Each row is a point on a landscape with many peaks, with its height.
A climber steps from a point to the highest of its 3 nearest points, and stops where none of them is higher. Distance is the straight distance between rows; heights are no part of it.
Z_390 h=459: [137 130 128 128 152 125 121 131 134 129 128 154 108 142 163 121 155 107
 134 115 133 118 153 115 143 141 107  98 114 120 112 120 161 108 115 127
 150 140 139 140 125 130]
Z_567 h=511: [123  78 132  94 155 150 133 140  83 142 129 169 117  74 128 143  91 136
 158 111 132  97 162 112 117 156 138 169 130 135 123 107 102 116 130 151
  80 107 168 104 114 135]
Z_289 h=643: [ 57 100 133  90 127 154 172 134 104 101 111 115 125  80 110 146  82 146
 148 130 118 129 138 117 108 151 118 185 123 152 135 110 111 137 150 128
  93 118 144 123 102 159]
Z_430 h=329: [123 129 153 131 138 121 127 123 145 135 141 124 111 139 142 106 148 125
 123 134 140 119 146 126 156 136 124  87 113 115 118 126 168 108 122 131
 153 152 123 140 123 134]
Z_708 h=309: [125 124 147 130 152 139 132 145 136 136 143 125  89 124 147 113 139 128
 124 131 127 118 144 128 151 135 118  84 121 116 110 118 162 121 127 116
 157 150 132 142 121 138]
Z_994 h=621: [ 81 106 124  93 152 151 163 152 110 112 122 135 105  77 131 154 101 141
 137 134 108 120 133 130 111 142 113 163 137 140 125 107 104 148 155 111
 108 130 140 129 102 149]
Z_944 h=17: [ 89 135 121 116 151 162 173 139 121 111 133 104  98  86 114 129  94 159
  97 141 117 136 118 149 111 116 107  99 151 121 111 104 128 146 167 120
 164 164 123 132 122 154]
Z_829 h=61: [110 108 123 106 162 147 148 167 109 127 131 141  88  92 150 144 120 126
 127 129 114 112 136 139 124 133 108 123 141 134 110 102 120 141 148 102
 128 138 146 135 108 143]
Z_97 h=395: [ 44 102 141  88 127 168 182 108  98  76  92 101 142  89  93 128  73 153
 163 108 128 140 149  94 122 160 110 167  97 166 137 115 142 120 146 141
 105 120 150 138  98 165]
Z_470 h=572: [ 61 112 123  99 141 165 183 133 119  87 113 108 122  91 113 152  97 139
 127 137 114 148 119 128 103 135 104 163 142 147 125 111 106 160 162 118
 121 137 136 130  96 160]
Z_735 h=240: [133 148 141 156  94 127 118 125 165 133 117  23 156 160  92 117 143  82
  54 165 120 149  49 153 125  73 125  89 117 109 114 125 121 171 127 119
 162 127  90 121 142 122]
Z_655 h=62: [116 101 121 107 163 144 137 171 106 130 128 153  96  93 155 151 126 120
 134 121 114 105 145 137 123 139 114 128 134 130 116 113 118 133 139 108
 113 128 152 133 106 138]
Z_578 h=413: [167 110  85 125 156 115  99 128  94 132 120 194 133 142 146 155 157 112
 162  71 120 124 173 102 116 126  96 139 109 115 110 153 139 101 101 119
 107  98 170 131 133  97]
Z_579 h=579: [140 149 135 141 118  93 122  87 155 142 135 162 147 175 135 115 156 120
 141 151 137 127 143 119 135 139 151 148 126 116 151 138 155 102 106 157
 147 125 111 132 146 123]
Z_939 h=539: [113 133 166 137 118 129 127 144 126 136 157  70 119 104 101 100 113 166
 113 151 133 150 120 141 159 115 122  63 116 128 118 139 141 128 141 119
 150 171 107 142 124 141]
Z_41 h=559: [115 122 146 129 150 138 133 146 130 137 145 116  94 117 142 116 132 135
 120 133 129 120 141 134 147 134 114  75 125 118 113 117 154 121 137 118
 157 160 131 139 120 142]
Z_936 h=527: [171  75 117 106 168 161 112 125  75 146 134 201 123  85 132 139 109 123
 163  87 147  98 173  94 115 147 137 149 138 118 122 126 105 108 114 167
  79 101 177 101 117 114]
Z_326 h=480: [140  85 133  87 153 158 134 129  89 140 129 183 112  68 128 134  77 136
 170  99 143  98 175  89 121 160 145 168 137 125 122  99 106 106 128 174
  84 102 155  94 126 142]
Z_454 h=458: [163 118  91 125 154 113 102 129 108 126 120 188 128 144 162 147 160 107
 160  81 129 129 167 103 125 133  94 134 113 119 108 144 144 100 101 113
 122 109 156 136 134 105]
Z_23 h=396: [149 130 159 152  85 149 107 147 130 140 120   5 144 123  96 109 106 119
  63 157 138 203  62 139 159  97  96  89 107 137 116 112  97 178 144 106
 175 152  76 123 113 142]
Z_66 h=529: [127 138 165 136  89 131 109 151 126 134 146  46 135 108  93 106 114 163
 105 152 136 181  93 141 161 109 114  75 112 141 113 145 111 150 148 111
 140 172  94 142 117 139]
Z_846 h=564: [169 161  85 156  97  95 115 128 156 159 127 178 150 175 128 134 147 150
 132 159 126 110 127 171 115 126 177 160 164 136 181 144 115 128 110 122
 130 107 106 126 159  91]
Z_702 h=525: [120 132 181 145 101 110 113 125 149 132 149  86 133 138 117 105 144 137
 123 156 135 146 117 132 158 122 140  88 108 126 132 149 144 127 127 130
 129 152 107 144 118 135]
Z_302 h=515: [152 118 106 119 159 115 112 136 119 127 125 176 117 138 168 144 163 101
 151  94 128 125 162 110 135 136  96 121 112 123 107 129 149 102 114 115
 132 122 154 139 125 116]
Z_384 h=242: [123 146 161 150 106  88 117 100 160 135 140 121 156 166 128 114 161 120
 137 164 135 130 118 139 139 120 168 135 122 129 153 148 138 112 118 146
 127 132 104 140 129 127]
Z_844 h=306: [133 166 128 161  92  90 123 113 165 127 128 121 153 180 139 128 157 116
 113 156 120 131  83 170 118 104 175 145 150 141 156 145 112 139 125 120
 122 112 100 132 144 110]
Z_168 h=542: [169  71 102 113 167 146 108 128  72 143 136 198 133  97 132 143 121 127
 154  88 139  97 171 106 122 139 131 146 132 121 122 129 102 109 115 152
  78 100 179 118 118 112]
Z_365 h=303: [132 145 168 152  81 115 109 129 162 123 133  48 148 150 110 115 146 100
  89 161 122 161  65 137 143  96 138 109 118 124 127 147 119 172 133 113
 129 125  96 137 126 131]
Z_974 h=582: [147 140 121 129 143 110 118 112 141 132 126 173 121 165 163 126 162 106
 149 112 132 131 156 102 134 143 109 129 115 113 117 126 159 100 101 137
 151 126 129 137 144 121]
Z_510 h=435: [153  80 105 114 167 138 108 145  84 144 131 187 130 103 145 153 133 118
 152  96 130 101 159 124 122 138 120 136 128 131 116 127 107 112 120 128
  93 110 174 128 109 116]
Z_525 h=432: [ 56  97 140  80 125 157 172 118 101  99  99 115 131  80 101 133  73 153
 161 115 128 119 156  95 117 164 125 180 106 153 139 110 134 122 142 145
  97 110 148 127 109 162]
Z_24 h=585: [ 72  94 135  85 134 147 159 134  95 117 114 138 119  76 108 142  77 148
 155 124 125 113 154 108 111 162 127 182 119 146 134 105 113 123 142 144
  93 112 148 114 111 153]
Z_345 h=486: [ 94 135 135 124 140 149 156 142 119 124 139  89 104  86 103 111  95 171
  93 141 125 139 117 151 128 114 112  73 143 125 110 116 136 135 161 128
 167 177 117 138 129 153]
Z_858 h=275: [127 151 145 147 102  88 120  96 160 140 137 132 161 173 135 118 159 123
 133 159 131 128 115 141 134 125 168 146 127 130 159 150 132 113 114 145
 130 125 106 136 136 122]
Z_967 h=466: [135 143 162 143  84 136 113 149 113 130 128  27 132 100  93 104  97 159
  85 155 135 204  82 146 162 106  99  80 116 147 109 126  95 159 158 107
 161 166  83 131 116 146]
Z_585 h=54: [ 95 117 122 108 156 153 159 163 116 115 126 132  92  89 147 150 109 132
 121 135 107 118 131 139 114 129 108 133 142 136 111 102 114 146 152 104
 127 139 143 134 102 152]
Z_225 h=578: [ 69  99 144  79 129 147 164 123  98 110 110 142 123  73 104 132  67 152
 161 109 133 111 166  94 114 172 125 181 113 143 132 103 126 113 137 157
  91 103 148 113 122 161]
Z_756 h=497: [121 131 173 140 112 110 115 114 148 137 149  91 132 140 121 105 153 130
 130 154 139 134 123 133 160 125 142  91 105 123 133 149 150 116 124 133
 135 148 114 143 122 133]
Z_975 h=595: [ 96  94 125  88 144 141 152 158  96 127 124 143 113  75 132 155  91 142
 147 127 117 106 142 122 111 151 124 174 131 142 136 106 102 132 145 130
  89 121 152 121 107 149]
Z_552 h=267: [135 142 167 156  87 129 107 131 163 127 129  35 149 148 104 114 141  97
  75 160 124 169  60 136 144  89 128 105 110 123 120 137 119 176 134 111
 139 126  94 132 123 132]
Z_931 h=451: [123 145 175 151  91  97 115 113 161 129 142  87 150 158 127 114 157 115
 123 164 130 145  93 137 147 116 157 117 113 126 143 154 129 134 124 128
 121 132 104 142 122 126]
Z_508 h=592: [145 149 128 136 124 103 120  90 150 140 133 168 132 168 146 117 159 113
 147 133 138 131 150 106 136 142 134 135 121 116 139 129 163 100  98 148
 153 123 116 132 146 124]
Z_946 h=256: [175 178  78 167  95  95 116 140 170 142 124 155 140 181 140 141 145 144
 117 145 123 108 103 183 113 118 169 142 172 143 174 132 107 142 125  95
 132 120 103 124 161  84]
Z_868 h=194: [193 198  66 171 100 105  91 157 190 139 130 131 120 202 142 130 144 144
  99 129 132 104 112 185 131 124 151 107 164 134 170 110 118 153 122  87
 159 154  98 118 178  73]
Z_109 h=483: [138 136 168 148  88 134 107 144 136 133 135  31 142 122 100 108 121 135
  96 152 132 185  82 136 162 103 113  86 111 138 116 139 109 167 143 108
 144 153  87 136 115 138]
Z_695 h=401: [ 88 140 125 129 134 151 166 127 107 115 136  73 118  81  94 118  80 177
  92 146 126 156 109 159 118 101 109  76 145 129 113 110 131 132 169 134
 172 180 117 138 128 151]
Z_577 h=569: [106  89 122  97 154 145 141 158  99 127 126 151 110  79 141 153 107 132
 147 123 116 102 144 135 116 140 122 157 134 145 124 103 103 133 140 121
  95 126 155 123  98 138]
Z_303 h=454: [ 50 101 142  86 127 168 184 107  88  81  85 106 137  83  90 112  71 150
 166 103 131 124 164  84 131 173 111 158  98 163 128 127 153 110 140 149
 111 112 152 141 106 174]
Z_648 h=555: [150 133 112 125 155 116 113 124 129 127 122 174 119 156 173 138 162 101
 148 100 126 126 158 101 137 138  97 123 114 119 111 127 156 102 108 123
 142 123 144 140 133 115]
Z_127 h=507: [187  73 108 118 170 163 106 115  73 139 134 205 127  97 126 134 117 126
 160  79 148  93 187  87 117 140 132 145 143 107 122 146 110 107 112 165
  82  93 186 101 119 108]
Z_830 h=445: [147 116 123 129 164 127 120 144 119 132 122 160 103 134 169 135 157 105
 139 108 127 119 150 117 136 137 102 109 120 122 103 119 151 111 119 115
 134 135 148 140 119 126]
Z_393 h=253: [132 157 144 159  93 119 120 119 174 128 111  40 154 163 104 120 147  89
  60 159 123 136  45 159 116  77 140 104 124 109 120 128 128 171 127 117
 151 124  91 122 143 118]
Z_859 h=370: [ 96 125 133 121 150 152 155 153 125 126 145 108  92  99 129 118 116 153
 108 141 122 124 135 144 136 123 108  83 141 122 107 111 143 136 154 109
 164 167 125 138 122 147]
Z_856 h=31: [ 82 122 118 109 156 165 175 149 119 103 128 117 102  87 126 146 101 143
 111 138 109 127 121 141 107 129 110 126 149 134 114 101 121 154 163 114
 145 150 134 131 111 159]
Z_222 h=554: [150 107 108 120 163 129 111 147 109 128 124 172 113 127 171 145 152 108
 147 100 126 115 157 123 133 134  98 118 119 129 104 125 137 113 117 113
 125 119 158 141 114 120]
Z_729 h=282: [130 169 135 161 101 101 121 109 177 116 119  83 149 174 136 128 157  92
  84 152 120 128  58 168 117  90 162 122 147 129 138 136 117 157 134 114
 130 114  94 126 145 116]
Z_513 h=568: [169  77  96 121 167 134  98 133  75 138 134 192 137 110 138 148 137 121
 159  79 135 106 168 114 121 126 120 139 122 118 119 145 116 105 110 142
  90  97 181 119 116 103]
Z_890 h=195: [136 187 102 164 100  95 123 114 183 126 114  83 139 184 131 118 141 106
  66 139 123 113  52 182 109  86 159 106 157 127 136 116 117 149 126 109
 153 132  81 113 169 102]
Z_810 h=528: [136 134 140 132 143 115 120 113 145 133 134 148 118 159 153 116 158 110
 133 130 139 122 150 114 148 141 122 104 111 115 120 124 167 102 114 139
 154 140 129 136 132 134]
Z_801 h=537: [108 135 162 138 121 128 124 139 133 133 155  89 113 116 113 102 125 159
 118 147 134 134 125 136 157 125 124  65 115 125 122 139 150 123 140 119
 150 168 118 147 118 136]
Z_465 h=442: [101 139 138 136 123 140 148 138 110 123 145  72 124  87  90 108  89 184
 101 148 128 162 109 160 134 103 111  64 134 136 109 128 127 133 163 124
 164 182 109 141 128 144]
Z_923 h=468: [190  77 103 124 167 167 105 111  76 129 132 217 130 107 123 131 126 128
 161  71 145  98 195  72 113 136 127 147 143  97 119 164 112 109 103 167
  80  89 184  98 126 104]
Z_633 h=608: [153 161 108 136 112 102 119  92 158 153 134 188 146 177 130 122 147 133
 150 152 135 125 144 114 115 145 155 170 139 115 160 139 146 110  93 155
 151 112 104 114 160 117]
Z_62 h=479: [155  94 104 122 163 124 113 145  90 135 125 179 125 113 159 153 148 107
 153  96 128 110 162 119 126 136 105 129 120 129 109 136 115 108 117 117
 101 111 167 136 111 111]
Z_851 h=566: [147 139 131 127 140 110 119 111 141 132 129 161 116 159 161 123 163 107
 144 118 131 125 154 105 139 147 111 114 112 117 122 123 165 101 108 134
 152 130 136 134 130 124]
Z_232 h=23: [ 82 127 119 110 154 169 175 146 121 108 136 109  93  85 123 139  97 150
  98 137 114 130 121 145 108 121 104 107 152 128 113 104 128 154 164 120
 155 156 129 133 114 159]
Z_249 h=513: [172  79 118  96 161 170 117 118  81 142 135 196 116  79 131 132  98 126
 165  85 154  99 181  84 117 152 143 154 149 123 118 116 105 109 122 177
  83 104 174  92 121 123]
Z_450 h=257: [168 190  76 166  99 100 115 142 179 135 123 135 136 191 145 134 147 133
 108 138 124 108  85 189 119 119 169 131 175 144 166 129 112 148 125  94
 141 123 100 122 162  88]
Z_334 h=304: [133 144 177 152  91 119 110 131 161 126 136  51 145 144 112 112 151 110
 104 164 126 167  79 136 151  97 132 104 110 130 126 152 117 163 135 112
 127 134  96 138 119 131]
Z_135 h=55: [129  95 114 112 162 134 126 166 100 139 129 160 102 104 162 153 136 116
 141 111 117 106 148 139 124 136 110 130 131 136 111 113 116 121 134 108
 114 125 161 137 109 128]
Z_607 h=264: [130 160 139 160  97 113 121 120 178 121 116  53 149 172 109 118 148  91
  61 158 118 133  49 161 116  78 145 107 133 117 124 133 124 164 133 117
 143 120  91 120 148 118]
Z_353 h=215: [148 190  91 162 105 101 114 125 179 125 122  99 133 189 141 123 142 118
  81 130 124 108  63 188 115  99 160 109 164 125 146 114 118 143 131 104
 154 137  88 110 174  95]
Z_538 h=25: [ 72 123 115 107 149 175 189 135 119  90 121 102 110  86 117 145  92 143
 105 140 109 142 113 135 101 122 104 134 152 136 120 100 121 161 169 120
 148 153 129 129 110 164]
Z_857 h=441: [164 159  90 119 135 101 110 107 143 135 120 199 126 170 149 137 158 112
 165  96 120 143 167  78 108 143 104 166 119 110 120 142 156 110  85 127
 145 108 129 125 164 108]
Z_145 h=330: [133 151 168 159  88 116 113 124 164 124 130  59 149 159 118 118 152  97
  96 159 119 156  73 145 144  96 142 113 117 123 130 153 120 161 129 118
 122 124 103 132 125 127]
Z_161 h=498: [125 139 181 147  92 108 108 121 159 133 144  76 143 149 121 109 152 122
 119 160 127 154  92 136 157 113 150 104 110 126 132 155 130 135 133 125
 118 139 107 144 122 129]
Z_410 h=269: [154 185  96 167  94  94 118 126 168 133 124 132 146 187 148 137 152 130
 111 149 121 114  85 183 113 113 174 142 168 147 165 138 108 141 127 105
 132 117  98 121 154  96]
Z_143 h=536: [110 132 170 140 119 121 119 138 135 139 154  83 119 121 115 103 134 154
 118 151 136 139 129 132 162 122 126  75 112 123 125 145 147 126 137 122
 146 167 117 144 120 139]
Z_840 h=461: [142 154 118 148  98  87 123 101 157 145 132 158 160 175 132 124 151 136
 139 161 130 124 121 145 121 129 173 161 144 133 170 146 126 114 114 142
 132 118 100 128 140 109]
Z_584 h=387: [127 148 164 154  97  89 117 108 163 126 135  99 152 163 131 117 159 112
 126 163 124 139  97 148 140 114 163 130 120 127 146 155 129 130 125 134
 119 129 104 137 130 123]
Z_758 h=230: [158 194  86 169 101  95 116 131 181 126 123 115 134 190 144 127 141 127
  84 133 122 111  73 193 116 106 166 116 169 137 155 120 111 147 130  98
 148 133  89 112 166  90]
Z_558 h=388: [117 149 152 140 101 133 126 147 105 128 134  48 134  84  92 102  91 182
 100 145 135 186  97 156 153 106 104  72 127 150 109 128 104 139 159 118
 157 182  90 136 122 146]
Z_291 h=533: [172  91  85 130 160 126  98 118  82 131 135 203 141 128 134 148 145 122
 163  63 129 113 179 100 115 124 107 142 122 106 123 167 128  98  98 132
  95  90 178 125 127  92]
Z_170 h=331: [ 63 104 142  84 129 158 174 114  93  97  93 130 126  79  98 119  65 148
 168 101 138 109 168  80 119 169 120 173 104 151 124 113 149 109 139 160
 107 103 150 124 121 164]
Z_373 h=351: [104  98 142  78 134 152 157 118  96 124 108 164 106  66 121 127  68 143
 167  90 145 101 177  74 116 172 138 181 124 132 117  95 130 105 131 179
  92  97 153  96 134 156]
Z_952 h=514: [125  77 120  97 164 138 129 157  86 142 130 166 115  81 138 154 112 125
 153 114 126  99 152 130 119 144 125 153 127 137 124 109  96 121 132 129
  85 114 164 122 105 130]
Z_78 h=524: [159  85  96 121 165 128 103 136  87 141 127 186 130 124 154 150 147 112
 156  85 131 111 164 116 123 130 108 139 117 126 112 140 121 101 106 121
  99 106 175 132 115 105]
Z_254 h=587: [144 139 167 150  83 141 102 143 141 135 134  23 143 130 101 108 122 115
  79 163 134 188  68 133 161  95 109  93 111 127 114 136 104 171 140 106
 152 143  87 133 112 138]
Z_878 h=460: [130 134 152 136 134 109 116 108 150 137 142 137 123 156 145 108 161 116
 134 136 139 123 140 115 148 139 135 107 112 115 132 131 168 100 112 144
 147 142 124 141 135 133]
Z_234 h=266: [ 76 104 142  78 133 157 178 116 100 101  88 142 114  67 105 114  62 138
 167  87 138 108 178  71 115 173 122 167 109 145 119 110 153 105 137 167
 106  97 151 116 129 168]
Z_205 h=377: [161 127  84 125 144 104 102 119 112 126 123 198 129 153 149 148 159 114
 165  73 119 132 177  92 111 129  96 148 112 107 116 161 142  97  94 116
 117 102 156 128 142  97]
Z_497 h=518: [100 134 149 123 134 141 140 148 125 132 151  88 107  97 108 107 112 166
 105 141 128 135 126 144 148 118 116  70 130 121 111 123 148 128 149 120
 159 170 121 146 124 143]
Z_391 h=519: [145  74 126  96 160 154 120 130  77 146 129 185 122  77 128 142  99 132
 163 101 147  94 167  99 118 156 140 162 138 132 122 107 103 110 125 157
  79 101 169 106 116 128]
Z_971 h=618: [ 61 110 128  89 140 159 177 138 113  94 116 111 123  88 118 150  89 144
 140 133 110 135 127 125 105 142 109 173 134 150 131 105 107 154 159 116
 109 130 139 129 101 163]
Z_475 h=646: [155 156 104 130 123 106 121  94 153 149 126 196 137 173 133 126 150 122
 155 134 134 129 151  93 114 148 134 169 137 109 150 135 152 109  88 146
 154 115 110 116 166 116]
Z_394 h=540: [108 128 162 135 135 129 129 142 132 136 155  96 110 115 118 104 128 149
 115 146 134 128 129 134 157 128 125  70 121 116 118 128 155 119 134 121
 150 170 117 142 125 142]
Z_568 h=573: [151 151 114 127 134 107 117  99 148 137 124 182 127 171 152 124 164 106
 149 118 135 133 158  94 125 145 117 146 117 109 124 128 164 101  97 140
 157 121 122 128 151 119]
Z_807 h=220: [144 186 102 167  97 100 123 122 180 122 119 109 138 185 144 130 152 112
  92 143 121 110  63 182 112  97 169 128 163 136 153 122 111 142 131 104
 136 122  96 120 159 100]
Z_777 h=281: [151 173 100 166  96  89 121 121 165 140 128 145 151 178 138 136 155 138
 119 157 119 118  96 177 118 116 177 154 160 146 167 145 103 136 126 121
 127 116 103 127 154  97]
Z_828 h=417: [174  91  82 129 151 126  94 117  85 129 131 213 135 135 122 144 147 123
 161  61 121 112 183  90 104 124 107 149 124  97 126 182 133 100  90 135
  92  83 179 115 134  87]
Z_592 h=548: [ 55 102 137  85 135 170 187 103  87  85  81 117 131  82  95 106  66 147
 168  90 133 119 172  74 131 171 109 150  97 161 123 123 168 105 137 158
 117 106 150 139 112 174]
Z_139 h=311: [135 151 151 155  97  87 119 106 163 128 133 122 163 172 136 120 159 114
 128 162 128 133  97 151 128 112 172 143 130 133 156 151 121 122 125 136
 119 121 100 136 135 117]
Z_194 h=352: [131 151 161 159  92 107 118 121 168 117 130  61 150 160 122 118 154  98
  95 161 120 151  65 149 133  94 150 121 124 124 131 148 119 161 132 120
 124 120 101 132 130 123]
Z_112 h=496: [ 85  92 142  82 134 144 153 129  94 120 112 147 119  70 111 137  75 148
 162 112 131 100 160  97 115 169 137 183 120 142 133  99 118 114 141 159
  87 105 149 111 115 155]
Z_548 h=362: [137 156 134 153  97  86 123  99 164 133 130 135 160 177 138 120 157 126
 129 162 126 129 103 154 126 120 175 152 139 136 162 148 119 127 124 137
 125 116 104 133 142 114]
Z_8 h=294: [134 166 137 162  93  95 125 112 169 123 126 103 154 177 136 125 159 100
 101 154 115 136  74 166 123  98 166 139 145 133 146 143 114 145 129 123
 123 117  97 128 142 111]
Z_305 h=328: [151 124 146 156  85 153 110 139 136 151 115   4 153 139  84 110 116  93
  54 168 137 191  57 146 148  89  98  84 102 123 121 111 109 181 137 113
 179 153  78 119 121 137]
Z_292 h=531: [157 159 103 149 103  94 123 107 154 164 129 184 155 176 122 125 146 141
 139 162 128 114 132 149 114 131 177 169 152 130 180 144 125 118 102 141
 139 113 102 123 158 102]
Z_896 h=481: [131 142 149 140 116  93 122  93 154 140 141 143 143 166 137 112 159 119
 137 152 137 130 134 119 141 134 151 127 118 118 149 135 157 105 111 154
 148 128 110 134 139 128]
Z_719 h=638: [ 66 109 125  91 138 153 168 144 109  97 117 124 116  75 120 154  96 146
 141 132 110 131 134 128 108 147 118 176 127 149 131 109 103 146 156 121
  98 127 147 129 101 158]
Z_217 h=613: [169  88  90 128 163 133 101 126  78 136 124 198 140 121 137 149 146 120
 162  70 129 108 174 104 118 129 112 140 118 114 115 157 120 106 102 132
  91  97 180 122 121  99]
Z_81 h=556: [161 164  99 121 122 108 116 100 152 147 131 203 128 176 139 130 151 119
 155 122 126 138 155  85 113 144 123 172 129 109 135 136 154 113  86 145
 152 108 113 110 175 108]
Z_493 h=448: [158 133  93 123 145 107 108 123 117 125 120 192 130 161 162 149 165 107
 162  84 120 137 165  94 120 136  96 144 112 117 112 146 151  97  97 120
 128 110 152 132 147 107]
Z_773 h=526: [155 152  98 124 136 104 109 108 140 128 121 186 127 167 157 135 161 104
 158  99 127 140 163  87 116 144 105 152 119 109 117 136 155 104  90 135
 144 111 132 125 157 114]
Z_969 h=394: [128 150 162 157  91  96 113 114 166 123 126  88 152 166 128 119 156 103
 111 164 124 142  80 146 135 105 160 126 125 128 146 152 119 145 130 125
 111 121 103 135 128 122]
Z_226 h=327: [160 116  77 123 144 109  96 121 103 126 127 202 132 149 137 154 152 119
 167  58 115 132 176  91 106 129 100 151 114 103 121 173 139 101  88 124
 103  92 169 119 145  90]
Z_483 h=278: [145 139 149 157  85 145 109 133 151 142 121  13 153 146  89 112 126  91
  56 165 125 172  53 139 141  84 113  92 108 117 118 122 115 179 137 114
 167 136  87 123 124 132]
Z_129 h=179: [111 120 130 118 162 152 147 164 124 124 144 128  85 103 147 133 126 135
 113 133 119 111 136 140 135 131 108  96 142 120 106 108 141 135 143 106
 150 155 138 135 117 144]
Z_947 h=506: [160  81 123  99 162 161 121 126  80 144 134 191 120  75 129 136  95 132
 167  92 146  96 178  91 119 153 143 159 140 119 120 113  99 107 124 173
  81 104 171  95 118 127]
Z_63 h=336: [125 140 165 145 109  92 119 102 154 138 140 122 145 161 131 109 158 121
 137 155 138 130 126 132 148 133 156 121 110 122 144 144 150 110 118 148
 133 136 108 141 130 130]
Z_185 h=549: [174  81  87 127 162 142  97 123  72 133 128 203 137 122 124 142 140 126
 156  67 136 104 183  99 115 130 116 141 125 106 122 162 122 103  99 142
  88  93 185 116 126  94]
Z_608 h=42: [ 94 120 118 116 156 162 165 158 118 112 133 124  91  90 134 139 106 140
 110 136 112 119 126 140 116 128 103 116 151 130 112 100 126 151 153 111
 145 150 140 132 112 154]
Z_187 h=546: [127 133 180 146  92 119 110 142 140 133 149  52 135 125 103 107 133 140
 110 159 134 170  98 138 164 113 126  86 110 131 123 154 124 144 136 113
 132 156 102 147 115 133]
Z_514 h=241: [172 197  75 169 101 103 109 139 184 127 124 119 129 193 145 128 139 136
  89 129 127 108  81 189 120 113 164 112 172 136 161 111 114 147 125  94
 151 139  94 112 171  82]
Z_966 h=402: [ 49 102 141  86 127 160 180 112  96  88  98 106 140  83  91 132  75 152
 162 116 129 131 153 100 123 163 115 174 103 163 139 116 139 126 144 144
 100 115 150 140 102 170]
Z_340 h=517: [160  72 119 106 165 153 121 128  79 146 134 191 121  81 130 138 107 130
 160  96 146  93 171 102 123 148 134 155 134 125 120 116 101 109 120 159
  80  97 173 106 115 122]
Z_233 h=541: [117 133 175 139 102 123 115 143 130 134 152  61 129 116 107 102 126 154
 116 151 134 160 108 137 165 116 127  80 111 134 123 148 130 136 138 117
 138 164 100 145 114 135]
Z_876 h=611: [148 162 116 133 121 103 121  90 156 148 132 178 143 175 140 119 157 121
 150 140 138 131 147 103 125 145 141 159 127 113 147 133 153 102  99 154
 153 122 107 128 157 122]
Z_900 h=216: [173 204  73 167 107 100  96 141 195 136 129 113 125 202 134 123 136 140
  82 127 139 101  89 189 126 120 157  90 165 128 161 102 119 146 127  97
 163 165  89 108 184  82]
Z_92 h=86: [121 109 125 116 161 142 134 159 119 135 139 145  91 107 161 141 139 118
 130 121 120 110 147 133 136 136 100 106 129 124 101 109 138 127 135 107
 136 138 146 142 111 137]
Z_746 h=250: [141 141 156 156  93 136 110 129 160 135 121  23 154 146  93 113 135  87
  60 166 127 167  56 144 138  82 121  96 110 111 121 128 120 180 132 113
 158 129  88 127 128 130]
Z_602 h=561: [ 48 103 137  92 132 161 182 118 104  76 101 101 142  91 101 146  83 149
 154 125 118 151 128 108 113 150 111 178 110 159 141 114 119 143 154 128
 106 128 142 137  96 167]
Z_61 h=535: [136  79 123  99 159 145 123 139  79 149 129 177 124  74 129 144  94 133
 157 105 136  90 160 112 117 151 137 161 133 132 125 109  98 109 128 153
  79 104 168 106 111 130]
Z_726 h=308: [131 124 136 129 157 133 127 145 128 133 137 141  96 128 161 121 147 120
 126 126 128 113 145 125 148 138 111  93 124 121 107 110 158 114 126 115
 151 149 138 142 123 135]
Z_438 h=19: [ 77 130 118 115 148 168 181 134 118 102 132  94 103  86 109 131  89 160
  92 142 120 142 114 149 113 113 104 102 157 118 110 100 131 149 169 128
 163 166 121 134 120 163]

Call two points neighbours if one is among the 3 nearest of the other. Go from one point of each pair to the other, from neighbour to neighbour, staying as high as possible. Name the lowest point that can't be avoided.
Z_592 and Z_454 -> Z_966
Z_846 and Z_974 -> Z_292
Z_394 and Z_187 -> Z_801
Z_974 and Z_936 -> Z_62
Z_254 and Z_187 -> Z_109
Z_936 and Z_61 -> Z_340
Z_222 and Z_974 -> Z_302
Z_475 and Z_974 -> Z_568
Z_61 and Z_289 -> Z_952

Two climbers start at each pair of points below. Name the first point that both come to, or write -.
Z_607 and Z_807 -> -
Z_365 and Z_552 -> Z_145
Z_514 and Z_858 -> Z_548
Z_946 and Z_8 -> -
Z_334 and Z_393 -> Z_194

Write out the way that a climber takes from each point below.
Z_584 -> Z_931 Z_161 Z_702 Z_143 Z_394
Z_900 -> Z_514 Z_450 Z_410 Z_777 Z_844 Z_548 Z_840 Z_292 Z_633 Z_475
Z_353 -> Z_758 Z_514 Z_450 Z_410 Z_777 Z_844 Z_548 Z_840 Z_292 Z_633 Z_475
